Each row is a point on a tangle of strands that fork and nearly touch. The rows are in no order.
In the rows, zero is written as 128.
Points whose rows are less than 103 apart are linked; no others are. Some points are linked to none.
K_82: [146 116 158 131 128 171 146 110 157 119 177 118 134 161 107 143 113 134
  84 138]
K_64: [126 110 128 130 154 147  76 124 149  54 147  89 138 127 135 114 181  51
 105 123]
K_109: [ 62 151 115 124 125  82 117 131 142 224 121 126 143 126 168 140 146 136
 130 128]
K_166: [122  90 109 117 135  56 163 151  98 122  73 128 118 107 118 137 146 119
 172 142]
K_866: [130 162  85 169 181 140  70 114 145  63  58 136 140 106  57 127 154 110
 154 129]
K_106: [108 132 137  91 155 106 188 172 127 189 127 160 118 105 135 130  90 178
 139 133]
K_363: [148 100 154 102 113  81 122  90 123 111  89 124 122  83 156 129 143 114
 114  79]
K_929: [ 98 124 151  98 155 119 187 126 142 173 148 173 130 121 112 110  94 165
 120 124]
K_211: [ 73 138 162 177 154  64 141  95 144 116  99 110 130 142 108 118 126 149
  96 145]
K_657: [158 125 142 156 151 108 156 128  94  67  92 126 128 118  73 109  91 149
 163 115]
K_324: [124 139 116 154 210 116 148 105 104  81  66 160 125  97  45 130 130 125
 146 142]
K_226: [144 126 127 113  84  93 108  92  99 153  78 139 123  98 179 124 151 123
 131  76]
K_576: [121 164 118 160 131 128 132 149 135 133 153 116 140 171 112  92  92 171
 143 120]
K_609: [116 124  86 161  94 179 115  97 134  97 138 149 143 161 115 113 156 104
 124 162]
K_991: [185 147 140  81 129 131 106 197  97 183 160 105  82 124 175  98 114 129
 150  81]
K_509: [140 102 126  58 139 114 145 186 138 173 168 125  58 135 152 133  94 148
 145 125]
K_496: [145  91 121  55 127 115 156 193  99 158 156 143 103 101 155 104 102 130
 170 129]
K_482: [150 133 125 154 176 171  66 118 126  24 122 104 115 113 102 126 171  55
 112 121]
K_838: [ 89 109  93 118 149  55 174 156 135 150  86 123 128 119 115 149 118 144
 146 136]
K_167: [108 154 104 145 153 146 105 129 159 121 158 122 175 169  86  96 140 107
 131 142]
K_455: [154 125 136 149 164 125 180 146  63  97 121 150 122 122  85 119 102 141
 173 142]
K_128: [171 139 111 114  79 142 121 121 114 156 108 129 119 115 181 139 138 135
 117  80]
K_642: [127 123 143 134 163  72 161 139 129 110 111 115 124 138  89 106  72 168
 146 102]
K_209: [118 139 170  72 127 146 128 135 153 199 198 159 129 111 161 101  94 156
 126 101]
K_52: [150 143 119 169 148 164 128 114  93  56  80 182 162  88  80 125 158 111
 161 164]
K_190: [118 116 157 139 135 147 112  88 124  68 161 149 123 128 140  79 156  89
 120 117]
K_256: [147 104 137  28  85 144 104 172 118 167 156 102 119  66 196 120  71 145
 156  96]
K_735: [ 89 147  95 119 129 115 107 129 174 192 143 127 149 160 134 124 159 117
 120 140]
K_40: [ 89 141  97 189 127 145 137 111 149  89  99 126 155 159  60 125 121 150
 123 188]
K_141: [159 103 154  88 110  88 135 151 136 158 119  89  82 117 143 164  93 162
 127  93]
K_616: [161 116 128 127 151 160 112 104 110  74 159 129 114 122 137  81 136  66
 115  79]
K_549: [187 144 118  93 101 166 103 179 103 182 153 104  79 114 214 124 121 118
 122  72]
K_699: [115 109 148  80 133 144 155 103 147 176 169 172 119 125 141 111 107 150
 111 106]
K_474: [131 124  95 168  92 171 140 119 125 114 132 130 125 176 118 151 138 135
 122 169]
K_967: [ 96 144 124 193  90 138 144 110 147 134 140 121 142 186  98 132 124 152
 101 185]
K_255: [ 61 112 114 101 100 105 165 124 144 203 120 130 105 118 157 155  76 188
 131 157]
K_719: [112 115 166  42  80 146 103 123 124 170 178 100 150  65 203 138  93 125
 137 105]
K_276: [169 126 125 158 174 161  83 115  73  33  85 160  89  86  87  85 143  83
 160 119]
K_385: [ 96 163 118  95 122  79 127 178 127 227 111 119 132  97 182 145 115 161
 158 122]
K_413: [121 117 148 139 128  88 173 111 134 158  91 130  95 134 128 179 116 169
 104 123]
K_835: [110 128 138  73  90 130 111 175 146 208 160 106 129 112 190 187 122 146
 139 164]
K_403: [ 54 140 146 159 146  66 134 106 171 143 130  98 149 156  85 104 101 159
  82 138]
K_972: [148 146 157  88 152  91 119 161 104 205 144 129  96 116 171 117 115 140
 145  83]
K_886: [ 87  88 145 148 115 130 101  76 135  54 156 140 125 140 118  97 148  97
 125 153]
K_446: [106 102  86 143 184 133 120 107  93  59 104 169 100 117  78 122 145  78
 175 177]
K_999: [129 108 177 114 117  83 156 117 112 157 126 120  89 125 155 159  88 175
 122 106]
K_251: [140  97 143  87 107 145 121 120 146 119 182  86 129 101 193 133 132  68
  80  98]
K_763: [121 114 108  96 119 107 185 169  92 159 118 167 131 101 139 102  96 160
 177 126]
K_174: [169 135 120 117 155 171 114 140 136  99 163 114 128 153 122  90 111 111
 131  90]
K_505: [126 106 141  80  96 128 123 132 125 158 164 136 173  93 187 132 132 116
 129 116]
K_620: [143 110 115 149 171 140 157 135  62  73 128 160 121 128  76 125 125 100
 186 169]
K_634: [126  85 121 112  64 170 151  91 124 104 157 145 143 108 168 127 129 106
 111 136]
K_551: [ 87 148 122 208 160 162  94  71 138  58  76 169 115 130  48 138 152 123
 111 189]
K_93: [ 90 148 152 162 106  84 160 109 108 191  96 138 122 129 167 183 137 169
 110 160]
K_366: [120 144 121 171 162 140  64 111 154  57  92 126 133 129  83 116 175  96
 123 140]
K_457: [ 78 127 169 135  50 108 117 108 159 166 162  93 166 138 120 148 122 157
  97 175]
K_75: [102 141 163 124 149  99 130 117 177 167 158 116 137 161  96 115 109 148
  94 120]
K_910: [101 155 154 151 116 117 132 135 151 169 159 117 154 155 122 112  98 183
 118 133]
K_218: [150 160  77 145 174 170 108 132 107 115 128 151 135 146 124 114 167  74
 141 129]
K_70: [111 130  63 135 138 101 166 142 146 132  79 117 126 158  85 138  93 159
 136 135]
K_84: [153 147 122 132  73 159 100 123 155 116 120 102 185 121 160 145 167 105
  87 118]
K_591: [158 112 168 125 116 154 140 145 123 109 196 100 134 151 129 144 114 134
 113 138]
K_846: [109 154  82 169 166 133 156 141 141 115  79 118 140 158  55 129  81 168
 135 148]
K_689: [175 115 101  60  73 168 114 181 121 142 158  88 109  97 198 112  89 120
 133  87]
K_435: [111 106 169 121  58 123 104 104 132 139 173  88 160 131 172 170 127 126
 106 149]
K_919: [124 115 132  80  98 150 134 168 147 175 184 130 153 107 180 152 129 130
 128 147]
K_693: [182 126 139 128 123 141 159 182  72 115 132 130 139 117 153 139 145 111
 154 138]
K_584: [105 172 143 202  86 111 102  86 141 130  78 136 144 149 135 128 157 158
  90 141]
K_716: [114 130 122 156 133  92 125 108 123 111  86 143 117 139 140 125 159 119
 142 115]
K_344: [129 143 169 158 124 114 102 100 163 148 139 117 131 152 131 159 175 118
  84 138]
K_288: [122 127 154 124 133  48 143 154  88 149 107 111 141 118 154 131 129 135
 172 118]
K_277: [ 83 122 135 117  59 119  98  83 180 174 155 102 140 143 125 132 113 153
  73 140]
K_507: [194 133  98 119 105 147 133 143 119 139  79 116 108 133 139 157 131 142
 116  81]
K_730: [142 107 124 103 123 119 127  98 168 116 108 128 137 118 119 135 154 113
  89  88]
K_103: [127 150 114 178 188 156 132  74 125  84  88 171 123 124  50 150 138 127
 119 159]
K_562: [134 112 112  86 162 138 132 106 177 108 130 145 170 114  88 108 143  98
 114 101]
K_189: [140 124 119 126 159 165 108 123 176  88 156 124 180 138  69 112 141  93
 109 138]
K_558: [179 145 113 100 128 136 115 177 128 154 144 105  82 146 142 102  91 154
 141  70]
K_520: [101 128 137 162  58 165 119  73 137 101 157 150 157 155 118  85 126 132
  99 146]
K_397: [106 165 185  73 139 118 110 157 122 220 183 138 105 112 179 125  93 169
 141 108]
K_18: [148 110 111 152 147 166 118  65 122  70  90 162 103 118  89 135 146 105
 113 124]
K_410: [128 139 129 147 124  94 152 186  84 138 120 129 149 137 148 133 137 138
 185 148]
K_308: [101 148 101 134 122 143  84 119 171 143 175 117 161 171 134  89 156  95
 117 134]
K_495: [177 114 132 146 131 152 120 141  61  42 105 129 128 101 123  99 144  83
 159 121]
K_980: [119 163 121  67  98 121 104 201 145 218 129 109 120  99 185 174 117 173
 151 139]
K_278: [113 139 142 165  78 108 137  79 126 163  87 151 135 126 161 163 157 146
 101 136]
K_119: [146 150 118 136 151 138 124 149 122 136 165 118 102 173 132  90 102 145
 157  92]
K_600: [114 123 145 162 150 122 134 107 152 116 131 136 131 151 100 159 174 116
  97 160]
K_374: [160  91 115  96  99 144 153 154 132 146 150 114  84 135 157 165 109 145
 125 121]
K_120: [165 124 100 156 168 175  98  84  91  53 100 151  65 117  97 107 141  81
 125 111]
K_974: [195 159 104 150 145 163 121 144 123 128  90 119 130 152 117 144 151 125
 119  94]
K_479: [ 73 131 142 186 170  91 157  99 152 115  98 124 118 158  78 151 141 131
  91 174]
K_135: [164 162  98 145 164 148 111 129 139  99  68 133 152 130  76 126 135 124
 133 105]
K_153: [129 114 104 143 184 105 133 117  95  82  58 157  93 105  83 134 167  87
 155 138]
K_827: [174 121 155 128 116 130 133 161  60  83 131 125 149 101 169 111 158  83
 153 118]
K_868: [138 107 131 120 127 152 115 130 151  93 177  92 147 126 150 137 161  65
  99 134]
K_281: [114 133 134 158  91 114  93  83 168 164 141 100 116 174 144 146 145 138
  86 122]
K_515: [ 78  96 120 162 151 139 129  78 118  41 123 161 122 134  87 114 144  96
 155 179]
K_939: [136 151 100 135 148 112 174 195 113 154  91 124 161 131 110 155 135 150
 161 161]
K_56: [160 121 113 109 142 158 165 149 130 135 120 152 143 125 104 129 117 143
 138 118]
K_690: [148 102 157 122  65 150 118 142 113 111 195  87 137 137 181 147 109 126
 129 145]

A fork is a point with three links, a tip a point with one. Leave the first point through the second and follow the links. Name the first fork or tip that comes.
K_730, K_363 => K_251
K_507, K_128 => K_991
K_211, K_479 => K_82
K_479, K_211 => K_119
K_288, K_166 => K_520
K_40, K_846 => K_410
K_929, K_106 => K_584

Follow the links from the first point to the second, and from the first to the third. Name the last point that the two ways share.
K_281, K_551, K_509 => K_119
K_455, K_600, K_719 => K_119
K_939, K_549, K_642 => K_446
K_505, K_277, K_763 => K_991
K_75, K_689, K_278 => K_991
K_18, K_600, K_642 => K_446

Name the points in between on the shortest way along the links from the first point to the second, in order.
K_209, K_457 => K_397 K_972 K_991 K_558 K_119 K_576 K_910 K_75 K_403 K_211 K_479 K_600 K_344 K_281 K_277
K_482, K_385 => K_366 K_866 K_135 K_974 K_507 K_128 K_226 K_363 K_730 K_562 K_189 K_167 K_308 K_735 K_109
K_642, K_689 => K_657 K_455 K_620 K_446 K_515 K_886 K_190 K_616 K_174 K_119 K_558 K_991 K_549
K_515, K_288 => K_446 K_153 K_324 K_103 K_18 K_120 K_276 K_495 K_827 K_693 K_410
